Each scene shows the same named points in several views. A view is turned or mirrored, shifted and resized as a whole, has a little noise and may leave points out.

Scene 1
View 1
Q_793: [-15   1  -5  20  29  -4   0 -20   7  -1   5  44   1 -20  -7   7  -5 -22
  -8 -25  11 -33]
Q_79: [-27  30  -2  -9 -12  -9   8  -2  12  -8  20 -11   8 -11  -2 -29 -12   0
   4   7 -32 -29]
Q_541: [-40  36  13   0 -10  13  14 -13  16 -27  17 -42 -14  33  36 -52  -7  -4
  22  28 -64  12]
Q_861: [-46  17   0  18 -16 -15 -28 -26  13  -3  -4 -56 -42 -15   4 -51 -16 -55
 -19  22 -74 -38]
Q_212: [  8  10 -20  -6  32   1  31  -8  -4  13  14  43  33 -31 -21  20  18   8
   2 -43  45 -13]
Q_396: [-16   8 -14  27  28   4  -1 -40  -4   4 -11 -27 -18 -10   3  -8  14 -36
 -20 -14 -14   8]
Q_215: [-12  19  -9  12  20  -5   5  -3   4  16  11  15  13 -17  -7  -3  11   7
  -4 -42  14 -28]
Q_312: [  0   8 -33  -4  15 -10  13 -28  -9  17  -3 -18   9 -50 -31   4  14 -29
 -24 -16   7 -14]
Q_50: [-13  23  -7   2  12  -2  14 -11   2  -1  13  11  19 -10  -3  -1   1   9
  -3 -19   4 -18]
Q_181: [-19   9  -7  17  19  -4  -2 -23   5   0   3   8  -5 -14  -1  -6  -2 -25
 -11 -12 -10 -24]
Q_380: [-18  27  -3   1   9   6  20 -10   5  -6  15  -6   7   4  12 -20   4   3
  10 -10 -14  -1]
Q_299: [-23  19   7  15  27  16  18  -6  15   6  18  18 -16  14  25 -33  16 -17
  32 -34  -6  -6]
Q_957: [ -6  26 -12 -14   7   5  31 -14  -1 -14  16   0  32  -8  -5  -2   1  16
   1   2   0   7]
Q_10: [-17   9 -11   9  10  -9  -2 -15   5   8   6   4  -1 -26 -15 -10  -2 -24
  -9 -18  -8 -32]
Q_659: [ -5  27 -10 -24   7   5  39  -4   3 -16  27  29  40  -7  -5   4  -3  26
  14  -5  10   0]
Q_712: [-10   8  -8   6  20  -3  10 -16   4  -4   8  35  17 -18 -11  11  -4  -3
  -8 -20  14 -24]
Q_362: [-12  28   3   1  17   4  21   8   9  -3  25  35  29   5   4   0   1  30
  14 -35  18 -17]
Q_52: [-10  24  -8  -5   8   0  20  -6   3  -5  16   6  24  -7  -4  -5   3  12
   2 -14   4  -8]
View 2
Q_50: [ 23   3   6   2 -11  11 -22  20 -10   5  -4   2   0  15   1  17  17   1
  14  -6  17   3]
Q_396: [  6 -12   5  15 -36  17  14  -1  -7   3  16 -24  12 -15   7  20  -9 -30
  29 -37  -1  22]
Q_957: [ 21   1  -6 -18  -8  18 -31  18  -9   7 -11 -19   8  26 -22  20  29 -10
   3  -1  21  -1]
Q_10: [ 14  -9   3   4  -2  12  -4  19  -7   0  14   2  -5 -17  22   4  -4  -6
  22  -6  16   7]
Q_861: [ -2  -1  13 -18 -26  34  58  14 -23  -9  69 -40  33 -62   9 -22 -29 -24
  40  22  18  11]
Q_212: [ 29 -18 -13  17  17  -3 -56  18   6  10 -34  22 -26  26  14  27  24   4
   1 -35  16   7]
Q_712: [ 19  -4   1   6   4   5 -20  18  -5  10  -5   9 -13   4  21  15  14   0
  15 -10  16   6]
Q_52: [ 23   1   2  -4 -14  14 -27  23  -8   2  -6  -3   5  18 -11  12  21   1
  12  -4  20  -2]
Q_299: [ 13  17   0  35 -19  19  -4  47   0 -10  29  -4  30  14   0  11  25  20
  30 -46  13  -3]
Q_181: [ 11   2   9  10  -9  10   6  14 -10   8  15  -5  -1 -10  24  14   5  -6
  26 -14  12   7]
Q_215: [ 28  -8   7  15 -10   5 -30  24  -4  -4  -6  25  -6   5  12  14   4   8
  19 -16  16   3]
Q_362: [ 31  13   9  10 -10  10 -39  37  -9   2 -13  19   1  37  -4  20  35  24
  13 -10  24  -9]
Q_380: [ 16   7   2   0 -23  21 -10  28  -9  -5  11 -16  23  14 -16  11  21  -1
  19 -12  16  -2]
Q_541: [  5  30   8 -18 -47  43  32  39 -21  -8  52 -58  65   7 -42  -1  27  -5
  30   7  19  -9]
Q_312: [ 15 -39 -15  -5   4   6 -21  -3   3   2  -7  -7 -15 -24   8   7 -15 -32
   8 -21  11  20]
Q_79: [ 20   6   3 -21  -7  25  -2  32 -12  -3  23 -15  19  -5 -12  -8  14   3
  17  25  31  -8]
Q_793: [ 13   6   5  22   8   3  -5  16  -6  21   7  10 -20   0  42  20  13   5
  21 -22  13   7]
View 3
Q_861: [ 49  30  -4   4  15 -15  10 -20   1  29 -25  41 -17 -41 -33 -30 -46 -25
  20  93  -1 -11]
Q_299: [  2 -10  -8 -48 -17 -17  11  15 -13   1 -17  18  32  -3 -14 -26 -16  12
 -12 -21  -7  14]
Q_215: [  8 -12 -23 -11   6 -25 -25 -10  -9 -10 -34  -6   3  26  30 -12  -7  14
   1 -13   6  15]
Q_10: [ 20   1 -17   2  14 -13 -19 -15  -1   4 -28  12 -13   0  16  -9  -5   1
  10  15   4  14]
Q_541: [ 34  43  -9 -58  -9 -30  30  37   8  35 -10  30  13   7 -60 -43 -50   0
  -4  42  -3 -10]
Q_181: [  3   5 -22 -10  15  -8 -16 -15  -4  10 -18   4  -5  -2   9 -12  -6   0
  -2  20   6  17]
Q_380: [ 17  15 -17 -35  -1 -29  -1  20   2  17 -19  10   7  26  -4 -24 -15  11
  -4   4   4   7]
Q_312: [ 32   5 -15  24  17 -20 -19  -7  -3  21 -31  13 -19  20  51 -10  26 -12
   6  11  24  15]
Q_957: [ 23  24 -27 -27   9 -28 -11  32  13  24 -19   4  -8  55  11 -20   1  21
   2 -13   9  17]
Q_712: [ -4   1 -31 -14  17  -9 -31  -5   3   3 -20  -6 -11  20  22  -4   6  18
   1 -11   5  30]
Q_79: [ 40  19 -17 -20   6 -20 -10  12  13   9 -32  23 -14  17 -20 -22 -31  17
  24  16  -9   6]
Q_362: [ -1  -4 -29 -41  -1 -26 -26  13   4 -13 -28 -10   9  45   8 -14 -14  36
   1 -36  -3  23]
Q_50: [  8   5 -26 -22   9 -23 -21   4   3   3 -25  -2  -4  32  14 -13  -8  16
   4  -6   6  18]
Q_212: [  0 -15 -28  -8  11 -15 -36   5  -4  -3 -26 -10  -3  44  57   1  34  22
  -2 -53  12  34]
Q_659: [ 14  15 -28 -36   6 -20 -19  36  15  13 -19   1  -9  57   8 -17   7  35
   5 -39  -1  24]
View 4
Q_215: [ -8  12  10   3   5   2   2   3  -8  26  38  16  17   6  17   8 -18   4
  15   3   6   6]
Q_212: [ -7  -1  20   2  21   3  -3  16 -11  36  56  31  31   5  19 -21 -10   3
   6  -6  -2 -11]
Q_312: [-13  15  29   3  15  22   0   1  23  14  22  33   8  22  17  -5   0 -18
   8   1  -4  10]
Q_793: [-18  30  14  -2  -5   3  -2  13   4  17  30  25  12  -8   5  -5 -11  23
  10  -5   3  -3]
Q_52: [  8  -3  17   2  -1  -8   5  -2  -3  16  32   6  11   9   9   7 -13  -5
  14  -2   2  -7]
Q_181: [-11  24  13  -4 -18   8   6   4  17   5  14  11   0   4   4  13 -10   8
  14   2  11   6]
Q_659: [ 16 -17  22   3   4 -20   5   2 -13  17  39   2  17   4   9  -7  -9  -4
  10 -12  -7 -26]
Q_50: [  2   7  16   2  -3  -7   5   1  -1  18  30  11  12   6   9   6 -13   1
  13  -4   6  -4]
Q_79: [  7  10  18   6  -6 -14   3 -20   0  -4  10  -8  -7   3   4  27 -16  -7
  21   0 -10  -1]
Q_396: [-13  15  12  -9 -24  25   8  12  34   2  12  11  -3  24   2   7  -3  -2
  11   8  19  12]
Q_541: [ 18 -14   7  -8 -43  -9  14 -14  13 -24  -1 -43 -26  13 -12  36 -13  -7
  27   7   6  -3]
Q_10: [-14  31  22   4   4  10  -1  -6  13  10  16  23   3   6  12  11 -10  -3
  14   3  -1  12]
Q_362: [  8  -5   8   2  -2 -16   5   2 -23  27  46   2  22  -2  10   5 -21   9
  15  -3   4 -13]
Q_861: [-13  42  19  -1 -28  15   6 -26  40 -28 -26  -8 -33   9  -4  46 -11  -7
  25  10   0  27]
View 5
Q_396: [  9 -23  21 -15 -19  15  -8   4  28 -12   5 -19   5   3  10  12   5   4
  14  -3 -34  14]
Q_312: [ 18 -10  29   2   5 -14 -12   5  39 -28 -21 -30  13   2  12  30  31   0
  -3  17  -7  -6]
Q_380: [ 16  18  16 -26   1   6   1  14  -5 -11  10 -16 -11   7 -20  21   1  -6
  -7  -9 -13   2]
Q_362: [ 29  10  10 -35  39  -9   8  12 -21 -24  16 -23   6  13 -35  36  13 -11
 -11 -21   5 -16]
Q_299: [ 19   0  -1 -56   0  21   1  13   0 -11  32 -34   1  -8 -31  16   6   1
 -13 -19 -10   4]
Q_659: [ 35  34   5 -18  40 -18  12  10 -13 -24 -10 -24  -9  12 -34  39   3  -5
  -9  -8   2  -7]
Q_957: [ 26  29  16  -9  23 -13   8   8  -7 -17 -13 -20 -11  15 -20  33   3  -6
  -4  -2  -9  -1]
Q_215: [ 21 -11  25 -28  25  -5  -3  10   2 -27  11 -23  17   7 -14  32  29 -10
 -10  -9   4 -18]
Q_541: [  3  40  12 -28 -41  34   4  26 -16   7  17  11 -50  -1 -20  -3 -28  -7
 -14  -7 -32  16]
Q_212: [ 40  -6  10 -23  55 -27   4   0  10 -38  -8 -49  30  10 -22  49  32   1
  -1  -6  10 -12]
Q_712: [ 26 -17   8 -15  35 -11   7  12   4 -41  -3 -16  10  -4 -15  33  15  -2
  -8 -12  -5 -13]
Q_50: [ 20   1  17 -18  22  -4   2  13  -3 -25   2 -15   3   8 -16  29  14  -8
  -8 -11  -6 -11]
Q_861: [-18 -17  28  -5 -61  38 -13  38  18 -14   9  41 -40 -31  19 -10   2 -12
 -35  10 -27  -7]
Q_52: [ 22  14  18 -19  23  -8   3  13  -7 -20   1 -18  -3  12 -20  31  10  -8
  -8  -9  -5  -7]
Q_181: [ 15 -26  13 -17   4   7   0  16  14 -28   7  -8   1  -9  -3  19  12  -1
  -9  -8 -16  -5]
Q_793: [ 22 -39   2 -20  30  -1   6  13  12 -43   7 -16  14 -14 -12  27  17   4
 -10 -15  -9 -13]

Which points are out of place in each view (at most two, in the order of its rows)? Write none if all are in place.
view 1 -> none
view 2 -> Q_712
view 3 -> Q_299
view 4 -> Q_181, Q_10
view 5 -> Q_861
